Points on a hilly landscape, in no order, each with its height.
From any point a climber takes the steepest step (rise divided by distance) to one of its 2 nearest points. It stops when none of these is higher. Distance is the straight distance between rows; heights are no part of it.
q103 (h 429): [185 126 126 217 145 113 100 106 138 128 118 107 151 139 131 102 101 148
 129 199  89 170 118]
q775 (h 479): [150 197 146 104  79 152 154 122 140 180 176 120  82 104 124 163 171  89
 169 104 148  97 127]
q75 (h 536): [114 109 127 127  82 170  79 119 112 182 151  94 150 151 130 143 101 116
 114 147 113  89 128]
q331 (h 607): [151 124  90 126 151 153  92  86 132 106  93  89 126 154 155 120 110 137
 144 114 110  93 111]
q39 (h 393): [120 164 148  81 148 103 133  60 175 125 171 149 145 118 170 147 103 114
 123  76 129 103  74]
q168 (h 207): [ 99 115 100  82 129  92 147 132 144  55  76 129 127 136 111  86 138 115
 132 104 123 125 147]
q525 (h 295): [ 85 140 160 116 167 148 116 163 117 171 116 143 142 132  87 133  54 119
  81 127 132 157 151]
q257 (h 318): [133 109 100 126 105  92 115  99 137  79 119 118 119  95 137  86 168  85
 141  64 120  83 117]
q393 (h 784): [176 177 118  80 116 169 122  68 156 156 131  67  63 126  79  95 118 122
 160 145 158 126 128]
q413 (h 238): [137 112 131 196  99  82 162 206  94 134 149 122 127 111 123 106 183 152
 130 167 113 186 172]
q439 (h 237): [109 127 150 175 172  94 130 169 108 140 141 153 164 142 126 157 145 155
  98 185 108 186 122]
q706 (h 636): [136 128 124  78  91 154 129 106 138 161 146  95  87 128  99  90 127 136
 129 128 157 153 146]
q373 (h 128): [ 89 173 112  47 180 112 167 157 138 101 137 137 122 146 137 141 136 139
 124 102 108 153 102]
q602 (h 690): [143 128 135  62  66 148 109 120 193 176 191 123 150 139 166 128 115 169
 144 149 133 120 105]
q717 (h 573): [198 152 136 107  99 127 154  93 177 146 164  96  88 110 153 126 152 118
 179  95 140 138 106]
q341 (h 572): [ 92 110 120 102 147 163 164 127 106 154 129 109 107 172 122 145 130 143
 100  72 156  75 132]
q58 (h 182): [115 122 147 160 135  63 203 205 127 107 119 158 155 145 123 116 132 163
 103 165 114 144 139]
q275 (h 380): [116 137 129  50 151 131 138  71 200 129 194 145 130 134 185 161 132 151
 150 128 137 127  76]
q418 (h 478): [163 106  94 222 150 129  92 122 131 100 103 117 150 169 167 125 115 153
 126 166  94 120 127]
q737 (h 352): [104 127 153 125 117 150 135 190 100 178 145 158 127 135 110 148 105 100
  89 130 125 156 156]
q148 (h 43): [ 82 141 112 154 170 113 115 144  74 107  61 109 144 145  93 105 148  87
 115 135 116 155 122]
q213 (h 391): [149 206 161 143 168 161  82  90 128 134 104 141 143 102 111 150 110  84
 151 132 132  98 104]
q87 (h 600): [105  69 162 133 133 130 115 110 127 137 129 144 139 104 106 123 121 127
  94 132 144 166 123]
q194 (h 273): [132 120 138 160 163 153 123 166 102 144 117 131 120 140 121 164 128 143
 111 184 137 177 141]
q643 (h 164): [147 122 144 192 145  80 164 158 149 111 124 155 162 169 152 112 114 143
 106 161 101 129 127]
q181 (h 425): [124 156 168 170 142 147  70  78 130 148 132 127 160  86  89 147 114  66
 129 134 129 136  98]
q438 (h 496): [ 74 104 169 133 112 153  75  92 121 131 115 141 145  72  68 139 115  82
 122 143 143 147 126]
q332 (h 746): [130 136 139  94  99 131 108  96 168 173 169 131 150 152 149 110  82 117
 134 112 121 107  95]
q709 (h 212): [116 113 170 177 149  92 172 198 116 153 153 172 137 122 122 145 132 161
  86 157 135 182 170]
q519 (h 340): [107 122 118  48 109 148 141 163 150 137 164 122 127 157 150 170 156 172
 134 146 138 126 110]
q267 (h 697): [ 84 151 139  62 142 171 144 118 100 176 149 120 111 164  93 140  73 149
  90  94 156  84 123]
q861 (h 615): [139  99 121  54  66 130 153 131 174 164 155 111 117 150 121 104 112 158
 123 118 135 136 125]
q728 (h 249): [ 64 112 164 114 192 136 132 128 108 141 159 159 133 114  96 165  89 138
  57 128 152 165 162]
q941 (h 510): [ 86 151  99 107 175 190 119 130  76 148 112 102  79 156 108 184 148 132
 137 136 166 108 134]
q145 (h 703): [187 171 100 108 116 157 108  40 134 132 134  73 101 124 131  84 119 119
 164 126 137  95 106]
q800 (h 551): [ 98 129 123 127 190 156 153 117 111 116  93 128 129 147 124 163  79 150
 102 126 144 128 115]
q85 (h 528): [185 187 153 118 105 154 182 110 152 170 166 111  74 142 160 168 138 105
 170  83 142 104  96]
q357 (h 180): [ 58  90 153  89 142 142 108 145  84 146 146 178 100 104 102 185 107 135
  78 141 178 136 180]
q797 (h 96): [ 73  70 143 117 156 130 136 154  83 112 111 181 108  80  76 157 139  98
 105 134 177 131 184]
q502 (h 414): [156 130 155 167  89 160  94 150 101 176 162 143 134 120  99 141 114  91
  94 146 118 141 154]
q155 (h 36): [ 95  83 148 146 109 127 120 120  89 106  87 164 125  66  72 119 121  79
 110 118 144 108 185]
q630 (h 476): [163 143 106 148  89 140 109 154 120 113  88 148 131 121 128 144 102  90
 126 118  90  75 146]
q125 (h 390): [133 140 118 117 149 180 135 130  92 131  88 127  83 130  89 160 109 113
 143 125 154 102 154]
q514 (h 392): [131 165 152 130  96 126 166 122 110 138 145 104  82  86 126 137 193  88
 173  74 163 129 110]
q778 (h 488): [162 126 111 151 141 129 152 138 172  89  84 154 151 163 144 127  61 145
 141 132  96  88 124]
q935 (h 157): [ 96 158 120  75 135 106 170 152 123 103 110 110 123 123 110 104 159  97
 141  83 129 130 105]
q539 (h 650): [141  89  94 160  93 151  89 139 112 159 138  90 149 150 157 141 152 133
 115 145  99 119 120]
q170 (h 535): [162  77 111 149 152 147 124  97 158  77  80 143 135 144 144 117 100 150
 141 134 136  95 129]
q285 (h 198): [118 113 119 111 107 129  99 168 121 131 130 141 146 117 140 152 153 112
 148 152 126 164 118]
q178 (h 325): [152 136 132 178  67  77 147 206  87  91 149 129 137  96 144  87 185 198
 152 208 106 178 180]
q714 (h 719): [ 65 141 111  88 182 184 103 129 103 129 124 108 108 150 121 195 109 168
  97 140 154 152 125]
q606 (h 451): [120  98 115 142 135 151 140 123  73 167 106 115 115 142 107 111 128 103
 101  82 148  49 143]
q305 (h 366): [106 124 146  58 129 151 139 103 171 132 203 148 135 141 170 194 133 197
 108 150 141 144 104]
q325 (h 289): [142 135 123 178 165  97 157 120  97 123 104  95 103 146 120  88 181  99
 135 101 133 159 111]
q361 (h 262): [ 89 108  86  71 114 104 118 183 134  64  87 152 132 116 124 110 170 120
 170 135 125 137 144]
q230 (h 530): [174  92  75 165  78 111 115 174 104 122 149  93 134 140 169 111 160 153
 138 154  83 120 155]
q344 (h 634): [204 125  95 138 122 132 111  68 160 107 141  96  86 102 159 110 155 122
 172 123 128 127 115]
q302 (h 125): [163  92 103 160 104 119 117 110 126  62 107 143 131  96 105  88 114 103
 131 140 106 122 165]
q187 (h 466): [158 121 145 175  77 133  85 102 132 169 160 120 160 137 132 123  93  89
 110 130  91 125 124]
q843 (h 133): [142 104 164 178  98  82 164 202  90 164 154 110  77 116 117  82 182 186
 134 137 150 191 188]
q900 (h 410): [ 87 194 143  66 164 122 106  63 159 140 137 169 133 118 191 166  85 135
 120  61 140  61  73]
q21 (h 537): [126 104  83 164 166 146  77 112 123 105  96 109 135 169 172 139 123 171
 150 154 125 127 102]
q54 (h 151): [154  93 127 190 130  79 145 108 145  87  92 152 155 139 136 105 124 102
 112 143 107 117 132]
q70 (h 809): [ 92 150 149  73 112 154 149  94 149 169 133 121 159 160 118 135  78 129
 120  91 130  92  97]
q135 (h 389): [199 127 126 216 134 116 126 115 113 117 149 101 126 116 140 106 170 146
 141 205 108 196 137]
q575 (h 285): [160 154 134 119  89 135 155 129 106 151 114 124 116 121  82  83  98 106
 111  85 120  82 142]
q499 (h 477): [ 63 152 134 108 161 129 126 138 134 110  85 144 173 165 143 144  67 135
 110  99 110 104 106]
q481 (h 317): [150 140 119 141 149 116 172 130 128 110 124 116  68 107 131 120 210 104
 165 107 158 158 114]
q662 (h 57): [164 114 144 202 110  70 188 165 114 122 154  88  72 139 115  52 143 200
 122 160 141 191 201]
q198 (h 639): [180 109 126 129  73  99 132 140 174 127 164 156 156 125 187 118 141 155
 154 128 110 120 117]
q859 (h 558): [163 117 124 111  77 118 126 147 164 114 122 161 134 114 145 153 116 119
 147 115 117  90 152]
q748 (h 114): [ 68 137 108  63 200  97 123 127 147  94 123 141 156 149 173 138 145 168
 130 114 121 162  77]
q632 (h 678): [130  94 131 114 125 130 110  84 154 137 140 114 157 126 140 106 117 134
 131 142 139 151  96]
q964 (h 426): [179 109  86 172  55  81 138 174  97  88 131 111 147 110 153  84 160 181
 138 191  63 136 189]
q619 (h 379): [119 125 103 135 121 132  75  92 154 100 105 145 138 115 154 123 140  80
 137  77 135  50 124]
q227 (h 766): [211 120 123 158  68 101 152 160 148 114 168 117 129 120 166  90 161 189
 164 156 110 158 143]
q564 (h 103): [ 53 130 136 100 183 109 108  85 155 101 121 121 159 124 130 120 140 135
 119 123 134 173  78]
q818 (h 351): [129 105 140 151 123 119 160 151  83 143 110 125 119 140  74  75 108 118
  81  77 137  86 166]
q375 (h 307): [180 131 131 132 160 141 119 140 155 138 126 138 124 136 131 154 121 147
 153 178 125 149 112]
q672 (h 416): [124 168 151 128 131 150 121 145 123 140 114 147 143 118 119 162 104  77
 131 120 118 101 113]
q805 (h 332): [188 169 115 137 147 161 128 120 117 151 112 114  89 131 119 144 131 110
 143 132 140 125 121]
q4 (h 90): [115 100 135 148 106 113  99 114 132  74  81 172 161  71 102 118 137  76
 133 111 107 115 149]
q104 (h 344): [171 112 130 205 163 102 156  98 126 123 151 100  97 120 136 103 186 149
 139 136 141 181 117]
q333 (h 428): [ 81 131 122 112 131 124  90 128 161 104 106 174 160 132 155 163  98 105
 142  85 121  82 107]
q429 (h 80): [ 50 148 136 132 194 113 134 122  97 132 118 103 155 145 104 133 150 113
  91 125 121 171  94]
q308 (h 306): [ 99 135  83  32 115 117 127 166 150 111 116 127 125 143 144 129 170 154
 173 136 142 134 129]
q142 (h 435): [ 56 174 145  87 174 136 122  77 135 108 100 153 166 128 146 142  57 141
 124  70 126  66  75]
q467 (h 227): [134  91 144 164 116 133  96 173 115 117 117 150 137  98 108 146 137 107
 134 180 119 152 159]
q692 (h 243): [141 130 114 137  77  93 140 115 105 126 123 104 128  92  96  69 143  84
 122  72 120  98 142]

Call two points neighbours if one is among the 2 nearest of the other. Go from one point of each pair to the other, from neighbour to neighbour, staying as high as possible. Name the lowest point that can't be avoided.
q539 and q499 | q692
q227 and q331 | q325
q227 and q539 | q230
q393 and q227 | q213
q393 and q70 | q861

Where does a climber stop that starts at each point below?
q935 | q499
q357 | q539
q481 | q393
q148 | q331
q213 | q70
